Each row is a point on a landscape with many peaks, with its height.
From any point a climber steps to the highest of the 3 points nearest to it. It stops when none of these is higher. Distance is the straight distance between rows; heights are no part of it.
Q723: 28; 2; 0; 17; -11; 0; 6; 9; -37; 20; -19; 13; 19; 20; 14; 19; 22; -33; -31; 37; 12  (h 595)
Q368: 29; 23; 4; 75; 27; 16; -24; -6; -24; -17; 21; 12; 25; 14; 28; 20; 2; 8; 4; 40; -23  (h 279)
Q606: -1; 12; 3; -39; -12; -5; -12; 15; 17; -9; -16; -1; -1; 4; -20; -22; -27; -4; 12; 23; 11  (h 437)
Q78: -5; 39; 35; 36; -16; 4; 19; -6; -47; -3; 15; 1; 30; 21; 44; 58; 25; -21; 23; 2; 4  (h 236)
Q425: -7; 40; -14; 56; 14; -27; -27; -30; -24; -34; 42; -32; -19; 29; 1; 60; -8; 7; 34; -20; 0  (h 457)
Q890: 9; 51; 27; -13; -32; -11; 48; 40; -70; 14; -28; 5; 44; 19; 24; 60; 16; -39; 11; 21; 20  (h 35)
Q543: 39; 43; 5; 12; -12; 4; 28; 9; -31; 19; 6; 11; 28; 21; 28; 15; 32; -41; 9; 25; 9  (h 402)
Q210: 19; 35; -26; -9; -31; -36; -4; 14; -10; 0; -16; -1; -33; 36; 2; 60; 15; -35; 16; 20; 20  (h 435)
Q508: -4; 44; 13; 30; -33; -15; 20; -14; -48; 2; 26; 1; 14; 29; 19; 35; 21; -51; 42; -14; 2  (h 325)
Q263: -26; -18; 18; -15; -21; -26; 13; -33; 11; 18; -11; -22; -24; -23; -8; 21; 15; 17; -14; -73; 23  (h 610)
Q17: 17; -17; 16; -3; -13; 12; 51; -30; 18; 42; 15; 7; -29; -36; -2; -62; 36; -2; -2; -45; -1  (h 258)
Q265: -8; 15; 38; -47; -15; -3; 53; 19; 12; -7; -8; 2; 41; 5; -30; -58; -14; -4; 18; 27; -6  (h 458)
Q102: -1; -38; 6; 37; 44; 22; -27; -2; -1; -17; 28; 5; 10; 12; 16; -28; -27; 33; -2; 15; -23  (h 479)
Q884: 13; 37; 10; -26; -36; 1; 36; 13; -27; 7; -16; 8; -4; 21; -10; 2; 33; -53; 19; 12; 13  (h 626)
Q589: 13; -21; -11; 38; 15; 4; 1; -17; 12; 29; -3; 22; -25; -25; 1; -36; 14; 11; -15; -35; 4  (h 255)
Q546: -14; 24; -8; -51; -39; -24; -13; 15; -4; -6; -51; -29; -5; 9; -33; 21; 4; -18; -3; 23; 26  (h 532)
Q7: -30; 14; 39; 10; -34; -27; 10; 6; -18; 15; -2; -19; 12; -11; 9; 67; 17; -17; 13; -38; 10  (h 335)
Q8: -16; 2; 50; 6; -14; -9; 29; 10; -23; 8; -15; -10; 51; -37; 13; 24; 14; 9; -33; -42; 4  (h 249)
Q979: -13; 6; -22; 40; 32; -11; -37; 12; -15; -46; 11; -23; 4; 30; 3; 47; -38; 15; -5; 24; -15  (h 485)
Q940: 15; -5; 12; 11; 10; 4; 11; -6; 14; 23; 23; 23; -23; 4; -13; -67; 20; -14; -6; -8; -14  (h 222)
Q544: 13; 27; 29; -24; -18; -4; 29; 27; -11; 5; -6; 7; 33; 9; -6; -10; 3; -27; 27; 30; -1  (h 518)
Q988: -2; 22; 1; 5; 2; -1; -26; 5; -5; -37; -3; 9; 7; 27; -10; 17; -34; -12; 30; 23; -19  (h 516)
Q564: 31; -8; -21; 0; 7; 7; 21; 6; 13; 25; -13; 24; -46; 10; -11; -38; 25; -16; -19; -2; 14  (h 239)
Q788: 12; -15; 1; 20; -6; 4; 2; -14; -12; 12; -8; 19; -1; -26; 6; -1; 7; 15; -39; -19; -1  (h 334)
Q385: 20; -31; 19; 11; 10; 23; 29; -28; 9; 41; 15; 21; 25; -30; 12; -53; 14; 1; -6; -46; -9  (h 246)
Q80: -11; -34; 2; 35; 21; 5; -20; -37; 28; 16; 22; -12; -31; -15; -1; 23; 1; 40; -9; -74; -7  (h 703)
Q990: -16; 3; 4; -11; 3; 14; -11; 26; -20; -29; -13; 11; 47; 12; -19; -5; -39; 8; -10; 48; 9  (h 452)
Q516: -3; 14; 48; -20; -17; -1; 40; -4; -2; 10; 11; 0; 24; -25; 6; -24; 36; -15; 22; -31; -1  (h 245)
Q942: -18; -8; -24; 20; -5; -22; -4; -24; 27; 12; 22; -25; -62; 9; 7; 6; 2; 4; 14; -45; 11  (h 572)
Q947: -22; 18; 31; 32; -25; -5; 15; -25; 9; 23; 28; -4; -32; -36; 21; 24; 19; -4; 21; -83; -2  (h 186)
Q191: 0; 6; -7; 51; 23; -18; -20; -12; -7; 2; 24; 0; 13; 3; 41; 29; 1; 1; -12; 5; -1  (h 339)
Q816: 1; -34; -37; -20; 43; 2; -7; -7; 39; 24; -10; 12; -41; -22; -12; -64; 4; 8; -36; -19; 16  (h 333)
Q470: -31; 0; 24; -12; -28; -25; 24; 7; -29; -6; -25; 8; 22; -5; 3; 52; -5; 6; -4; -9; 15  (h 260)
Q986: -5; -6; -18; 1; 21; 36; -27; -10; 16; -18; 27; -19; -22; -13; -7; -31; -19; 21; 28; 0; -25  (h 629)
Q814: -22; 18; 24; -11; -5; 19; 1; 17; -4; -46; 11; 14; 59; 2; -9; -10; -48; 15; 11; 52; -10  (h 443)
Q848: -9; 5; -10; -9; 9; 5; -30; 9; 14; -22; -12; -1; -3; 1; -16; 26; -27; 3; 10; 15; -4  (h 480)
Q580: 5; 24; -38; 11; -4; -14; -37; 6; -14; -21; -20; 4; -19; 41; -10; 50; -10; -7; 14; 32; 3  (h 492)
Q923: 17; 19; -26; 56; 44; 21; -42; -2; 10; -31; 57; -19; -63; 16; 8; 41; 0; -7; 54; -14; -17  (h 535)
Q745: 19; -2; -35; 57; 34; -2; -43; 0; -27; -9; 23; 19; 0; 30; 32; 16; -9; -10; -20; 54; -5  (h 251)
Q895: -29; -41; -23; -72; -18; -33; -1; 3; 31; 8; -42; -9; -7; -7; -29; -15; -1; 19; -56; -10; 23  (h 399)
Q569: -13; -10; 38; -36; -6; 3; 45; 3; -19; 13; -8; -10; 60; -58; 8; -28; -12; 21; 5; -34; 11  (h 423)
Q257: -21; -8; 16; -6; -13; -16; -15; -22; 17; -19; 9; -19; -9; -14; 2; 10; -21; 19; 31; -44; -16  (h 494)
Q403: 36; 14; -3; -16; -20; 8; 22; 27; -29; 32; -9; 16; 16; 2; 3; -24; 41; -43; -13; 23; 25  (h 517)
Q777: -17; 30; 13; -26; -12; -18; -33; 0; -4; -29; -10; -35; -8; 14; -17; 46; -27; -18; 23; 14; 9  (h 441)
Q618: 28; 20; -31; -7; 7; -6; -1; 17; 5; -18; -16; 18; -20; 26; -4; 5; 7; -20; 7; 43; -7  (h 560)
Q390: 7; 12; -3; -27; -33; -24; 11; 22; -8; 30; -38; 7; 4; 6; -1; 31; 24; -38; 6; 5; 31  (h 683)
Q65: 18; 19; 40; -23; -15; 19; 76; 16; -23; 46; 5; -8; 19; -23; 3; -58; 38; -48; 21; -10; 16  (h 230)
Q488: -20; -4; -22; -28; -12; -16; -47; 23; -5; -80; -33; 1; 3; 40; -34; 33; -55; 12; 13; 51; 15  (h 427)
Q669: 33; 35; 8; 44; 13; 23; 2; -17; -23; 11; 49; 25; -5; 30; 23; -20; -7; -39; 44; 1; -21  (h 253)
Q614: 18; 15; -27; 30; 9; 16; -28; -9; 2; -24; 29; -7; -21; 28; 6; 9; -14; 6; 34; 5; -26  (h 590)
Q184: 4; 28; 1; 23; -11; -15; 11; -13; -6; 15; 28; 5; -25; 18; 4; 13; 25; -46; 58; -24; -3  (h 411)
Q340: -28; -6; 27; 5; -20; -9; -13; 3; -8; -50; -16; 7; 63; 14; -3; 50; -45; 16; -20; 22; -16  (h 234)
Q14: -24; -24; 36; -57; -1; -5; 48; 20; 6; 12; 2; 0; 56; -25; -29; -60; -11; 24; -3; -10; 3  (h 442)
Q646: -16; -34; 8; -67; -12; -27; 7; 19; 29; 24; -42; -10; 43; -27; -36; -41; -7; 21; -47; 24; 33  (h 424)
Q87: -19; -39; -24; -50; -7; -23; -23; 10; 38; -28; -23; -9; 8; -3; -43; -31; -18; 48; -32; 12; 7  (h 410)
Q787: -2; -33; -4; 11; 27; 17; -16; -31; 16; -13; 16; -29; -33; -22; 8; -16; -13; 42; 6; -36; -27  (h 654)
Q715: -18; -10; 50; 13; 3; 7; 4; -7; 14; -13; 12; -5; 31; -36; 8; -19; -24; 6; 19; -37; -31  (h 433)
Q143: -1; -54; -26; 14; 26; 10; -38; 13; 10; -20; 2; 14; 25; -14; 6; -16; -36; 40; -54; 29; 13  (h 420)
Q211: -29; 31; 27; 2; 15; 0; -30; -18; 9; -57; 3; -45; 12; 25; -13; 56; -50; 12; 43; 0; -33  (h 527)
Q5: 13; 8; 10; 55; 43; 35; -40; -9; -5; -42; 43; 7; 27; 29; 44; -24; -24; 8; 22; 20; -28  (h 515)
Q292: 38; 17; -14; 42; 3; 13; -7; -6; -17; -5; 29; 30; -14; 24; 29; -10; 36; -23; 21; 25; -10  (h 332)
Q871: -26; 3; 0; -15; -4; -2; -13; -10; 16; 10; 13; -7; -33; 3; -11; -14; 0; -2; 33; -10; -16  (h 571)
Q153: -1; -33; 13; -10; 24; 29; 6; -13; 39; 2; 21; -6; 1; -20; -15; -89; -30; 38; -6; -15; -24  (h 409)
Q620: 12; -6; -5; -8; -10; -1; 17; -17; 34; 50; -13; 2; -43; -3; -18; -44; 39; -6; 0; -43; 9  (h 285)
Q754: -19; 38; 53; 32; -11; -5; 23; -12; -18; -13; 21; -20; 40; 3; 20; 18; -4; -14; 53; 0; -17  (h 340)
Q582: 23; -14; -12; 15; 20; 19; -18; 0; 6; 5; 13; 27; -1; -26; 18; -50; -14; 4; -18; 24; -7  (h 405)
Q28: 14; 13; -7; 24; 13; -2; -11; -15; -22; 16; -7; 10; -22; 13; 20; 4; 15; -25; 8; -1; 1  (h 240)
Q812: 37; 34; -31; 14; -9; 13; -11; -3; 0; 17; 3; 39; -61; 30; 0; -1; 23; -58; 39; 16; 5  (h 438)
Q104: 18; 0; -40; 3; -6; -12; -30; -17; 7; 12; 4; 4; -57; 25; -11; 21; 21; -10; -3; 3; 19  (h 582)
Q577: 5; 28; -3; 83; 1; -27; -26; -46; -16; 17; 57; -3; -22; 15; 15; 62; 26; -20; 31; -28; 0  (h 408)
Q535: -31; 7; -9; -60; -12; -8; -8; -4; 37; -38; -9; -42; -10; 17; -28; -3; -16; 27; 40; -19; -25  (h 379)
Q983: 31; -6; -5; -27; -10; -5; 60; 40; -22; 61; -34; 16; 47; -32; 0; -36; 34; -17; -48; 4; 43  (h 439)
Q322: -32; -23; 25; -45; -2; -17; -18; -22; 43; -9; 0; -23; 11; 4; -20; -55; -17; 20; -3; -42; -20  (h 383)
Q836: 1; -34; -34; 27; 26; -5; -44; 3; 5; -43; 16; -12; 0; 17; 25; 32; -23; 37; -23; 29; -2  (h 477)
Q423: 2; 17; -13; 3; -17; -44; 7; -3; -19; 6; -27; 5; -31; -3; 16; 62; 4; -22; -30; 2; 21  (h 377)
Q799: -14; -33; -10; 4; 12; -15; -30; -12; 4; -2; -8; 2; 1; -18; 23; 29; -22; 21; -45; -13; -5  (h 252)
Q624: -14; -22; 15; -5; -18; -13; 34; 9; -6; 24; -32; 0; 37; -41; 0; 10; 18; 17; -50; -23; 28  (h 316)
Q10: 12; 29; 46; -3; -19; 39; 26; 25; -34; 4; 26; 14; 52; 13; 11; -7; 27; -34; 38; 12; 0  (h 353)
Q813: -15; -3; 24; -12; -11; -5; 44; 17; -19; -9; -26; 10; 63; -7; 24; 13; -11; -6; -14; 26; 19  (h 216)
Q90: -5; -31; -6; -18; -1; -11; -11; 10; 20; 11; -16; 5; -2; -11; -15; -32; 13; 11; -37; -3; 21  (h 400)
Q898: 6; 5; 17; 21; 0; 28; 18; 3; -26; -22; 7; 25; 77; -6; 41; 26; -16; -7; -26; 39; -14  (h 542)
Q817: 1; -59; -42; -27; 24; -1; -21; 27; 37; 0; -16; 3; -1; -12; -24; -53; -26; 37; -59; 25; 16  (h 419)
Q442: 9; 2; 1; 35; -18; -2; 13; -13; 1; 22; -6; 8; -27; 2; 26; 23; 20; -10; 3; -24; -5  (h 286)
Q112: -13; 0; 28; -46; -34; -20; 17; -19; 32; 25; -8; -15; -2; -30; -32; -26; 21; 3; 9; -48; 0  (h 347)
Q992: -12; -1; -6; -14; -23; -29; 13; -19; 16; 41; -33; -5; -25; -9; -13; 22; 33; -3; -28; -42; 21  (h 696)
Q49: -16; -3; -8; 26; 36; 25; -29; -29; 25; -54; 20; -20; -9; 10; -6; 19; -48; 49; 17; -7; -12  (h 530)
Q382: 32; 35; -24; 42; 1; 11; -1; -2; -26; 14; 15; 21; -30; 22; 32; 31; 43; -57; 10; 21; 16  (h 386)
Q47: 35; 38; -33; 31; 30; 36; -22; 3; -9; 4; 36; 2; -26; 60; 13; -22; 0; -33; 33; 41; -33  (h 220)
Q86: 24; -1; -4; 7; 16; 25; -28; -7; -1; -35; 20; 14; 1; 32; -1; -14; -28; 6; 15; 49; -26  (h 552)
Q938: 6; 30; 28; 16; -7; 4; 43; 24; -60; 14; -33; 15; 58; -8; 44; 36; 19; -28; -19; 7; 14  (h 106)
Q827: 48; -13; -29; 17; 15; 4; -39; 10; -5; -6; -5; 35; 4; 27; -2; -25; 7; -2; -26; 59; 8  (h 350)
Q358: -37; -36; 21; -21; -19; -12; 12; 1; -8; -14; -30; 0; 71; -27; 0; 20; -23; 25; -31; 1; -9  (h 272)
Q150: 19; 5; -42; -16; 45; 21; -29; 21; 2; -32; 24; 1; -24; 18; -12; -53; -14; -3; 29; 52; -23  (h 563)
Q75: 11; 17; 5; -24; -31; -23; 15; 31; -15; 4; -30; 18; 1; 14; -5; 20; 11; -31; -9; 26; 17  (h 622)
Q839: 11; 35; 39; 16; -14; 17; 10; 18; -43; -2; 26; 8; 47; 18; 23; -1; -12; -25; 40; 16; -21  (h 440)
Q224: 1; -14; 15; -42; -17; 15; 73; 56; -22; 33; -32; 10; 93; -52; 12; 5; 19; 0; -49; -24; 36  (h 356)
Q950: 4; 33; 9; 43; -11; -32; -15; -15; -30; -10; 6; -15; -15; 17; 16; 84; 12; -18; 20; -24; 13  (h 412)
Q431: -32; -25; 18; -50; -13; -16; -16; -1; 27; -26; -20; -35; 22; -17; -23; -25; -39; 36; 5; -14; -18  (h 395)
Q241: -15; 25; 35; -18; -34; -9; 10; -19; 8; 3; 1; -21; -12; 12; -13; 34; 5; -22; 55; -36; -2  (h 311)
Q324: 5; 22; 36; -9; -22; 10; 47; 4; -5; 47; -6; -3; -1; -40; -5; -2; 30; -13; -5; -41; 14  (h 233)
Q783: -13; 6; 6; 44; 9; -10; -28; -29; -5; -20; 20; -17; -46; 0; 8; 42; 3; 10; 32; -47; -11  (h 495)
Q911: 0; -46; -33; 1; 16; -1; -29; -16; 30; 7; -29; 0; -51; -18; -6; -14; 16; 31; -49; -4; 23  (h 357)
Q731: -4; 0; -26; -7; -12; -13; -3; -13; 15; 24; -3; -4; -71; -6; -13; 25; 17; -4; 23; -46; -10  (h 658)
Q56: -1; 21; 32; -20; -16; -4; 1; 36; -16; -13; 4; 23; 52; 20; -10; 8; -22; -26; 6; 68; -1  (h 463)
Q41: 10; -16; -11; 7; 13; 5; -25; -2; -6; -4; -17; 30; 2; 20; 12; -31; -3; 3; -38; 28; -2  (h 371)
Q249: -2; -1; -51; -14; 16; 2; -21; 14; 9; -53; -7; -7; -36; 37; -27; -1; -8; 10; 1; 53; -14  (h 599)
Q119: -1; -32; -1; -25; -4; -14; -26; -7; 38; 14; -2; -14; -17; -18; -9; -5; 3; 26; -11; -36; 3  (h 384)
Q412: 16; -27; -11; 30; 34; 10; -30; -11; -21; -21; 0; 22; 48; 3; 17; 9; -25; 16; -25; 51; -20  (h 235)
Q778: -19; -31; -49; -35; 34; 30; -27; -10; 49; -16; 27; -35; -80; 22; -17; -2; -11; 32; 10; -21; -13  (h 620)
Q595: 1; -49; -3; 21; 3; 6; -6; -7; 5; 6; -10; 22; 32; -39; 12; -27; -17; 41; -65; 0; 2  (h 413)
Q575: 15; 7; 26; 19; -9; -7; 30; -12; -14; 33; -8; 18; 26; -41; 13; -3; 33; -3; -43; -39; 10  (h 267)
Q66: 21; 9; 2; 36; -3; 2; 41; -1; -30; 47; -32; 13; 15; -28; 42; 41; 30; -23; -55; 3; 22  (h 792)
Q775: -5; 6; 13; -45; -15; -17; 65; 34; 3; 16; -19; 0; 56; -39; -27; -43; 10; -4; -9; 0; 17  (h 436)
Q378: 24; 16; 18; 46; 10; 13; 16; -19; -9; 37; 33; 11; -27; -13; 20; -11; 31; -29; 29; -45; -11  (h 344)
Q789: -30; -45; -24; -48; 10; -5; -10; -26; 59; 1; -8; -42; -29; -7; -34; -36; -16; 36; -7; -32; -19  (h 370)
Q24: -2; 15; 21; -18; -23; 9; 54; 24; -26; 22; -16; -14; 26; -20; 11; 28; 17; -23; -18; -7; 7  (h 183)
Q234: 0; -2; -50; -12; 42; 8; -27; 16; 5; -19; 18; -20; -89; 20; -19; 19; 2; 10; 32; -1; -13  (h 621)
Q594: 39; 32; 4; 24; -8; 14; 17; 0; -20; 28; 28; 21; -19; 12; 19; -24; 21; -36; 27; 22; 0  (h 287)
Q461: -3; 30; 3; -21; -30; -12; -8; 31; -21; -24; -39; 8; 3; 32; -25; 10; -6; -20; -7; 54; 5  (h 566)
Q335: 25; -5; -40; 9; -19; -15; -28; 0; -1; 28; -32; 18; -57; 5; -8; 31; 35; -33; -30; -10; 29  (h 660)
Q798: -24; -32; 3; -50; -8; -11; 30; 34; 5; -15; -25; 12; 60; -11; -28; -31; -17; 24; -30; 55; 21  (h 434)
Q141: 6; 39; 2; 45; -8; -7; 0; 9; -33; 17; -10; 23; 17; 0; 36; 45; 24; -20; -19; 31; 11  (h 743)
Q865: -29; 3; 14; -52; -35; -28; 51; 19; -10; 47; -46; -4; 7; -42; -5; 32; 24; -12; -32; -38; 40  (h 271)
Q496: 9; -14; -41; -11; 43; 40; -29; 19; 21; -16; 1; -29; -57; 22; -24; -16; -13; 19; 23; 30; -14  (h 609)
Q972: -47; -13; 30; -19; 12; 3; -6; 4; 5; -28; 8; -7; 38; -11; 2; -15; -44; 39; -1; 8; -15  (h 407)
Q391: 5; -3; 25; 6; 0; 25; 73; 15; -28; 29; -10; 21; 53; -62; 26; -16; 35; 6; -33; -19; 3  (h 217)
Q882: -18; -14; -57; -22; 11; -11; -36; -5; 14; -10; -11; -35; -66; 4; -8; 15; -3; 19; 3; 3; 8  (h 641)
Q919: -18; 9; -5; -13; 17; 13; -28; 4; 16; -35; 13; -28; -29; 28; -31; 1; -25; 8; 58; 10; -20  (h 604)
Q448: 16; 42; 18; 69; -6; 22; 27; -19; -29; 26; 32; 2; 12; 7; 39; 31; 39; -15; 12; -13; 15  (h 104)
Q256: -13; 8; 43; 18; -19; -4; 16; -5; -15; 8; -6; 7; 10; -22; 3; -10; 6; -12; -2; -14; -12  (h 328)
Q268: 3; -39; -26; -3; 45; 18; -6; -4; 30; 10; 26; 2; -6; -9; -33; -81; -32; 38; -3; 8; -12  (h 416)
Q218: 5; -22; 8; -70; -8; -16; 23; -2; 40; 23; 10; -31; -3; -25; -39; -77; 7; 18; 19; -19; 4  (h 320)
Q226: 9; -9; 2; 16; -16; 3; 11; -30; 20; 38; 16; 6; -38; -34; -4; -5; 23; 4; -11; -75; -4  (h 215)
Q316: -21; -46; -32; -26; 40; 21; -36; -16; 41; -24; 19; -29; -40; 1; 0; -30; -7; 67; 9; -21; -29  (h 636)
Q299: 10; 5; -21; -23; -28; -26; 10; 2; 13; 26; -22; 0; -47; 8; -7; 20; 41; -26; -3; -8; 19  (h 747)
Q550: 16; -40; -17; 5; -2; -5; 25; -31; 17; 49; -17; 15; -41; -38; -3; -11; 39; 0; -52; -46; 48  (h 589)
Q629: 20; -32; -28; -14; 17; 3; 14; -14; 50; 34; 24; -9; -63; -12; -32; -68; 26; 9; -1; -42; 7  (h 317)
Q735: -6; 12; 11; -48; 14; 3; -7; 14; 21; -40; 1; -1; 8; 20; -23; -48; -42; 7; 29; 52; -18  (h 414)
Q239: -2; -55; -14; -6; 30; 22; -20; 11; 24; 6; -4; 27; 7; -21; -14; -46; -26; 41; -50; 28; -5  (h 422)
Q997: -9; -17; -28; -37; -17; -7; -11; 21; -1; -1; -19; 23; 39; 13; -23; -16; -4; -17; -24; 59; 13  (h 444)
Q134: 6; 27; -10; 3; -6; 8; -3; -15; -11; -4; 12; 10; -51; 29; -23; -15; -2; -27; 55; -1; -23  (h 501)
Q459: -8; -23; 16; -11; 3; 7; 15; 9; 27; 14; -5; -2; 32; -67; 8; -28; 12; 28; -30; -22; 8  (h 380)
Q443: 27; 54; 38; 18; -29; 26; 53; 29; -47; 14; 19; -7; 58; -3; 36; 25; 12; -44; 26; 3; 3  (h 257)
Q315: 54; 17; -8; 37; 14; 18; 22; -23; -13; 38; 3; 21; -31; 6; 21; -13; 50; -36; -7; 3; 4  (h 254)
Q764: 13; 26; -13; 18; -6; -12; -8; 8; -3; -6; 17; -7; -83; 29; 3; 61; 23; -41; 32; 3; 18  (h 404)
Q128: 4; 13; -21; 75; 32; 17; -34; -18; -15; -38; 59; -1; -4; 23; 18; 25; -16; 8; 47; 3; -21  (h 557)
Q240: 3; -35; -4; -3; 4; 4; -21; -11; 16; -3; -4; 8; -8; -10; -6; -32; -26; 26; -26; 8; -5  (h 431)
Q928: -18; -26; -48; -18; 42; 15; -55; 0; 18; -25; -9; -27; -57; 21; -13; 7; -22; 48; -30; 11; 10  (h 627)
Q426: -7; 19; 9; 24; -11; 0; 2; 19; -42; -19; -10; 22; 40; 22; 15; 58; -9; -17; 0; 31; -2  (h 601)
Q505: 2; 17; 14; 33; -2; -3; -12; 5; -22; -16; 14; 24; 24; 24; 17; 27; -11; -25; 12; 17; -13  (h 546)
Q100: -33; -19; 2; -59; -18; -26; -7; 23; 19; -1; -41; -8; 22; 0; -35; -20; -15; 22; -19; 8; 15  (h 406)
Q980: -44; -32; 29; -26; -23; 1; 29; 6; 25; -1; -22; -18; 42; -28; -14; -11; -35; 19; -23; -24; 15  (h 329)
Q250: 43; 22; -5; 48; 5; 22; 2; 0; -47; 29; -1; 32; 28; 18; 35; 13; 36; -40; -20; 19; 0  (h 588)
Q522: -3; -34; -33; 17; 31; 17; -25; -3; 16; 4; -4; 0; -28; 1; 9; -25; -21; 36; -21; 9; -16  (h 450)
Q792: -8; 12; 44; 3; 8; 18; 27; 9; -2; -24; 32; 0; 64; -5; 16; -28; -39; 11; 34; 22; -39  (h 417)
Q258: -2; -18; -31; 7; 28; 8; -30; -22; 18; -17; 8; -16; -69; 19; -11; 15; -7; 53; 6; -27; -13  (h 607)
Q612: 4; 25; 14; 31; -6; 2; -5; -23; -16; -2; 13; 18; 32; -10; 31; 16; 18; -17; 12; 9; -24  (h 455)
Q806: -30; -21; 20; -58; -28; -28; 10; 7; 34; 12; -30; -21; 17; -9; -33; -14; -12; -2; 10; -12; 2  (h 385)
Q984: -38; -32; -26; -41; -9; -12; -47; -4; 41; -43; -2; -31; -4; -2; -14; 15; -31; 60; -22; -21; -6  (h 403)
Q815: -11; 12; -5; 25; 42; 13; -33; -34; 3; -59; 39; -32; -21; 12; 0; 43; -34; 36; 37; 3; -27  (h 537)
Q88: -19; -6; -17; -56; 10; -9; -16; 0; 31; -21; -36; -10; -29; 8; -35; 1; -28; 15; -14; 11; 1  (h 418)

Where does a climber stop that starts at each point below?
Q745 -> Q141
Q17 -> Q614
Q817 -> Q614
Q268 -> Q614
Q443 -> Q141
Q577 -> Q299
Q754 -> Q141
Q595 -> Q614
